A landscape with many valleys, sampled at points; each row gives a point and its height.
From any point a ball rolls to the lowest of the 2 points nearest to it. It stops when none of these is lower. Distance is the straight distance between rows; heights are no part of it.
z_439: [144 150  69 158 134 149 139 162 103 109 137 119 157 109 135 122  43 163
 146 104 130 137  86 153 152  85 151 144 108 144 135]  height 24.3
z_140: [178 129 148  93  85 108 118 138  88  98 222 133 103 138  95  96 110 104
 126 141 110 111 110 115 169 165 139 150 136  93 113]  height 49.0
z_542: [140 137 160 101 100 113  93 149 146 142 252 179  97 113 146  76 184  90
 172 173 101  90 131 126  83 179 111 115 132  98 147]  height 63.9
z_276: [122 192 138 102 147 156 112  72 189 128  90 141 112 152 131 127  96  79
 103 103 111 141 122 169 172  99 116 103  87 140 140]  height 36.4
z_958: [ 76 129  75 133 154 135 171 105 162 171  28 120 160 111 172 165 157 158
 148  98 153 153 160 142 130 110 109 128 128 169 133]  height 24.8
z_807: [142 117 166 140 155 111  86  91 159 152 173 111 111  84 102  94 149 108
 159 155 108 144 141 147  92 181 105 121  86  56 178]  height 47.3
z_347: [117 155 156 133 126 164 132 122 193 113  87 133 162 117 127  79 133 134
 151 134 134 125 168 123  74  86  70 108 101 130 140]  height 24.2
z_931: [101 134 124 125 171 126 162 105 114 149  40 131 108 146 173 189 121 142
  87 149 155 119 133 120 176 122 120 100 143 164  88]  height 19.3
z_851: [124 163  96 120 112 146 189 135 118  89  76 146 167 118 107 118 101 163
 144 140 151 152 117 139  70  73 131 133 126 131 127]  height 63.4
z_392: [144  78 134  99 152 161  99 184  83 172 167  91 136 100 146 120  96 126
 126 156 170 104 122 143 115 124 138 103 150 169 125]  height 39.0
z_949: [143  94 155 109 102  63  99 150 126 129 188 183 131 153 139 131 183 120
 130  90 125 108 147  98 132 167 169 148 181 139 104]  height 40.0
z_423: [125  89 136 128  93 113 102 166  78 159 164 137 149 133 106  86 167 121
 142 145  80  98 138 113  71 162 139 174 154 124 159]  height 75.9
z_780: [143 138  91 190  76 122 159 131 117  80 101 160 103 149 130 186  90 142
  99 135 116 169  84 107 145 116 172 157 152 174  93]  height 32.4
z_266: [138 133 140 132 155 115 106  93 127 153 178 108 125 118 115 100 144 127
 138 124 114 139 104 171 125 144 132 144  79  38 165]  height 41.9
z_336: [137 166 143 121 170 151 116 125 123 129 157 109 133  58 144  85  77 115
 151 139 125 109  85 170  81 114 127  75  87 120 179]  height 20.6
z_586: [149 107 171 129 140 117 124 118 134 131 163  92 100 101  92 106 137 117
 154 107 130 115 155  99 105 125 113 123 135 124 131]  height 54.7
z_888: [105 143 103  96 193 155 140 144 146 188  84  75 160  76 151 120 150 132
 126 125 138 141 122 142  90 152  84 127 120 139 138]  height 25.1
z_825: [117 133  83 164 115 150 163 135 111  88  53 143 114 158 106 161  88 164
 102 153  91 139 102 102 169 120 153 114 146 163 118]  height 28.9
z_995: [ 93 167  83 129 104 122 159  96 157  76  84 189 123 123 135 113 109 164
 125  91 112 129 128 112 177  69 117  96  69 111 140]  height 6.6
z_850: [139 133 141 102 147 118 101  93 141 142 166  94 124 132 136 135  58 126
  74  71 152 103  95 178 169 109 148 104  88  78 145]  height 36.1
z_293: [111 167  47 108  96 131 148 110 126  66 130 151 117 127 152 107  88 129
 136  96 111 142 104 135 185  94 119 102  72  86 154]  height 12.9
z_979: [130 143 174 100 186 154  83 169 180 183 147 124 133 120 118 148 145 103
 155 172 162 134 160 137 119 180 108 125 123 164 132]  height 55.8
z_643: [103 143  96  90 161 126 164  86 101 116  88 101 132 118 166 171 115 134
 134  82 132 150  85 178 159 113 175 121 147 129 112]  height 8.1
z_680: [159 140 183 123 159 130  80 127 187 123 181 122 128 157 100 119 124  77
  66 120 158 120 134 137 141 117 121 129  97 101 125]  height 29.3
z_187: [104 147 121 126 148 124 108 142 169 151  78 109 143 105 143 146 162 119
 143 119 164 117 195 129 115 131  55 141 130 205 126]  height 10.0
z_169: [114 146 145 137 144 184 121 117 223 170 141 118 121  76  93 134 116 102
 127 146 148 108 159 133  71 148  79 122 117 138 161]  height 61.2
z_344: [ 93  97  99 133 178 156 140 141 130 146  87 105 158 116 164 105 144 134
 132 113  97 153  89 140 102  72 152 134 145 106 145]  height 68.3
z_700: [108 129 175  79 119 113  73 152 165 136 186 195 102 137 102 105 174  89
 167 142 129  63 165 108  78 179 131 116 143 129 151]  height 67.6
z_854: [144 115 138 161  93  76 125 116  91 114 116 105 132 167 147 143 133 128
  82 110 114 153 144 119 123 124 116 143 150 169 118]  height 41.5
z_190: [155 153  75 129 118 151 117 146 111  82 148 106 136 133 146  91  63 129
 153 126 102 135  64 120 164  88 135 123  81 105 145]  height 19.2
z_126: [ 98 117 118  70 214 175 101 135 204 196 121 107 135  91 172 149 125 111
 104 162 141 101 128 145 139 127 106  84  98 123 140]  height 66.2
z_496: [140 115 106 172  31 118 167 118 120  88 133 154 125 139 114 125 104 168
 136 117 147 142 156 124  96  93 130 150 159 165 129]  height 1.6
z_11: [113 161 117 126 163 120 182  86 116 134  77 118 114 140 191 219 106 146
 110 126 147 125  72 158 188  94 152 120 146 151  96]  height 14.0
z_896: [136 182 130 141 147 152 150 149 125 102 149 130 127 156 119 127 127 128
  95 130 163 131 138 110 115 105 116 125 127 183 132]  height 3.3
z_271: [162 121 135 106  74 116 131 163  90 107 192 153  77 172 113 105 148 113
 124 178  93 126 125  88 165 147 117 141 154  57 117]  height 52.9
z_80: [139 116  64 176  75  84 132  95  64  96  97 133 109 144 134 171 112 100
 125 143  73 166  94 157 151  82 189 155 137  64 119]  height 48.9
z_97: [127 133 159 128 112 126 127  84 137 131 161 127 104  80  84  89 146  99
 167 150 103 101 169 121  82 136  77 127 101  75 169]  height 51.3
z_926: [132 116 140  99  93  71 109 147 155 168 184 171 109 130 136  80 189 112
 162  87  96 111 163  85 120 196 118 151 167 119 119]  height 32.0
z_476: [136 129 152 111 165 126 134 170 147 178 145 122 159 134 122 190 157 119
  88 133 193  97 157 107 147 176 116 145 168 180  75]  height 9.4
z_560: [111 138 154 127 126 147 113 158 132 138 143 153 119 166 120 122 160 112
 116 133 134 117 150  92 115 153 130 124 142 170 110]  height 14.3
z_241: [117 103 121 124 104 123 156 165 111 136 153 136 133  96  99 118 142 156
 173  96 139 124 159  78  52 149 144 151 181 158 154]  height 20.3
z_283: [157 128 148 106 206 165 116 153 127 185 157  67 138  92 164 127  75 127
 111 127 166 107 106 157 142 106 116  79 125 129 112]  height 33.3
z_823: [119 130 146 124 165 163 113 144 191 173 134 127 115  95  98 144 143 133
 184 135 152 106 185 112  88 188  94 123 123 169 163]  height 58.8
z_824: [137 143  96 134  91 114 166 103 111 102 100 143 175 112 104  89 112 159
 160 129  94 157 134 133 106  92 115 149  93 106 140]  height 61.8
z_595: [140  97 121 145 122 111 115 137  70 135 151 115 138 123 120 119  91 144
 147 125 119 134 108 168 156 103 156 127 115 167 137]  height 29.6
z_552: [121 113 146 121 130 121 124  82  96  65  88 136 113 140 139 164 128 107
 112 127 160 109 118 154 181 125 145  95 116 149  98]  height 19.6
z_955: [160 131 110 168 104 108 126 131  90 130 141 140 160 123 116  90 133 146
 182 139  74 186 111 123 106  81 149 173 116 118 141]  height 64.0
z_529: [128 177  66 124 118 119 200 133 118  95  55 150 176 117 145 130  75 164
 112 118 124 144 104 128 128  49 110 113 109 158 124]  height 64.7
z_905: [115 110 137 151 117 127 111 113  90 120 189 131 137 136 112 102 174 106
 133 123 138 128 119 139 126 136 127 168 106  60 137]  height 35.8
z_618: [105 111 103 126 162 139 104 131 147 154  71  73 148 125 152 144 171 130
 147  95 136 158 163 129 114 137 110 152 115 151 138]  height 17.9
z_753: [106  69 116 149 116 134 163 125 126 146  85 116 122 125 106 178 150 167
 123 123 145 125 172  93 119 154 125 148 169 174 117]  height 31.7
z_811: [108 105 153 103 171 141  69 123 147 143 138 109 135 105 114 119 141 118
 160 165 136 143 130 145 116 178 142 111  89 123 153]  height 52.1
z_9: [158 144 195 112 166 135  90 164 184 144 152 124 152 168 123 164 130 109
  71 140 183 120 148 128 175 146 113 110 135 148  77]  height 19.7
z_101: [110 183 136 166 118 141 159 123 163  88  45 159 128 121 106 102 132 148
 122 109 142 169 167 116 130 135  98  89 112 135  97]  height 23.9
z_435: [146  86 136 151 103  91 139 131  71 127 138 124 126 143 135 193 115 127
  65 132 148 141 103 119 131 127 168 144 183 192  96]  height 38.4
z_785: [152 143 174 152  66 111 122  92 109  69 128 154  99 177 106 155 147 102
 118 140 126 126 128 105 182 170 146 133 148 137  63]  height 24.9
z_50: [101 179 130 156 154 122 166 112 143 114  16 148 114 134 140 156 111 155
 100 119 128 146 143 127 182 131 117  77 124 160  91]  height 23.8
z_929: [136 120 127 132 195 112 145 163 105 180 122  80 165 123 126 171 131 131
  82 126 171  99 130 128 132 139 113 158 165 156  97]  height 17.2
z_967: [113  91 109 159 125 129 157 122 101 105  79 144 124 127  84 135 121 168
 114 136 115 126 137 105 129 138 152 119 143 148 131]  height 32.6
z_449: [122 158 107  97 139 144  99  96 132 114 181 120 103 100 144  83  83  95
 124 154  86  96  76 181 110 123 124  90  61  60 190]  height 27.2
z_540: [143 101 138 104 176 148 128 150 120 161 116  72 150 147 167 135  91 162
 100 113 149 137  86 156 146  91 163 112 141 117 101]  height 26.8
z_441: [146 101 119 113 138 103 121  91  73  82  94 111 140 147 144 183 115 123
 111 122 138 145  74 151 180 119 189 121 131 105  84]  height 14.6
z_3: [ 98  91 118 117 123 146 133 178 140 150 117 120 134 137 109 171 159 133
 161 125 152  93 168  88  59 173 126 176 184 176 139]  height 26.4
z_732: [121 145 150 127 111 138 121  78 132  73 112 130  99 169 111 144 137 106
 118 131 129 114 123 157 189 141 155 132 107  90 101]  height 24.1
z_225: [136 122 101 123  97 160 141 131  90  78 148 134  79 172 120 110 134 123
 140 166  96 134 113  90 134  93 138 119 111  42 129]  height 57.1
z_976: [134  67 116 147 114 143  98 155  99 138 178 125 127 109 134  87 155 138
 173 180  91 154 124 115  67 154 152 151 156 111 142]  height 73.6
z_281: [141 130  97 184  91  98 131 129  68 119 174 126 113 149 133 116 145 126
 132 131 126 153 110 163 155 106 125 174 119  39 142]  height 41.6
z_855: [142 128 180 122 131 145  87 154 154 134 190 146 118 182 115 106 148 114
 116 152 113 127 139  96 117 153 140 136 113 103 132]  height 25.0
z_264: [132 130 134 153  82 110 166  96 125 120  90 131 141 128  89  99 165 139
 172 139  87 146 177 106 129 129 105 154 121  73 122]  height 59.7
z_826: [110 162 111 103 165 166 136  95 179 138 109 126 126 102 128 120 111 126
 115 115 151 136 138 169 150 119  95 112  98 149 127]  height 32.1
z_772: [117 130 179 172  55 100 114 108 110 112  99 167 109 172 156 159 184 116
 117 127 127 150 147  84 165 167 128 125 162 173  76]  height 19.9
z_268: [123  68 113 132 164 158 118 145 129 124 105  98 145  93 144  88 153 152
 136 167  95 158  95 131  87 130 142 115 138 117 132]  height 70.7
z_109: [141 121 135 182 100  77 147 120 103 119  93 165 116 152 148 220 123 144
  93 168 141 155  91 129 151 156 172 140 176 189 101]  height 35.6
z_889: [151  78 128  91 141 127 102 132  93 111 118 101 147 165 129 155  84 153
  82 137 139 149  79 131 156 110 183 102 126  94 107]  height 20.2
z_943: [116 166  76 127 173 139 177 145 111 136  64 119 165 134 164 125 107 150
 104 108 100 142  82 140 126  54 127 128 138 150 141]  height 66.1
z_32: [127 142  62 147  86  94 145 112  85 114 128 113 104 160 140 125 116 130
 146 114  94 142  75 171 164  76 148 169 110  21 144]  height 45.6
z_366: [162  86 160 116 117 108  84 150  83 141 168 134 165 151 118 145 107 135
 117 136 161 155 108 144 162 145 160 135 125 137  99]  height 27.3
z_428: [139 131 155 123  87  78 125 155 175 126 124 181 123 114 113  94 169 135
 155  97 105 103 190  92 136 178 103 141 171 189 115]  height 21.6
z_766: [146 114 118 142  98 121 163 151 106 149 177 137 125 121  98 112  93 176
 131  96 151 136 145  98  74 116 138 158 142 164 137]  height 12.5
z_164: [121 153 126 108 155 139 152  95 150 144 123  90 139  79 139  87 101 138
 130  77 134 126 124 175 104 101 103 111  91 107 162]  height 26.9
z_565: [117  82 112 153  80 165 115 123  96  85 153 145 110 173 126 119 132 119
 139 158 116 139 116  99 124  96 173 143 150  98 103]  height 59.9
z_770: [165 124 150 124  69  73 130 139  83 117 202 150 121 147 105 110 133 114
 115  96 108  89 118 119 137 137 140 180 170 132 120]  height 45.4
z_817: [112 127 156 150  63  78 125 129 140 110  99 197 112 143 149 141 185 118
 176  98 123 130 175  87 121 151 126 130 178 193  91]  height 13.0
z_493: [ 98 147 137 160 119 129 117 129 150 125  49 159 142 132 122 117 162 132
 142 119 154 132 213 102  97 122  81 117 101 152 136]  height 17.6
z_87: [135  98 152 151  95  92 153  92 121 121 125 106 121 104  96 114 170 138
 161  91 105 132 177  86 119 137 109 154 147 125 122]  height 57.4
z_506: [111 160 123  83 151 124 143  92 167 117 130 104 116  97 139  93  76 139
  93  66  92 116  95 170 150 110 135 108 110  91 176]  height 31.4
z_961: [140 160 137 130 159 175 141 151 106 100 158  91 136 126 123 110  82 119
 107 126 155  95  95 132  90  84 123 100 105 130 148]  height 13.1
z_176: [107  86 124  88 208 158  88 157 181 188 101  67 133  91 134 177 144 104
 124 150 169  67 149 117 124 171  84 129 101 137 152]  height 68.4
z_971: [104 112 140 103 174 201  87 101 200 177 135 110 116  87 144 143 107  75
 100 158 140  92 117 166  89 136  90  72 102 139 169]  height 63.8
z_524: [145 139 157 100  92 105 114 169 127 159 201 167  89 157 125  80 196 107
 150 186  86 109 131  97 138 199 114 119 149  52 139]  height 58.5

Call two points neighbours if one is among the 2 nearest of the other. Go from one point of each pair to the other, from neighbour to neighbour, staying as low as possible. Name the highest point that can't be avoided.
z_995 and z_187 | z_595
z_905 and z_187 | z_266
z_817 and z_441 | z_785
z_643 and z_187 | z_101
z_817 and z_476 | z_540

Where does a ball stop that starts at each point below?
z_976 | z_824
z_955 | z_995
z_971 | z_905
z_542 | z_817
z_264 | z_905
z_225 | z_817
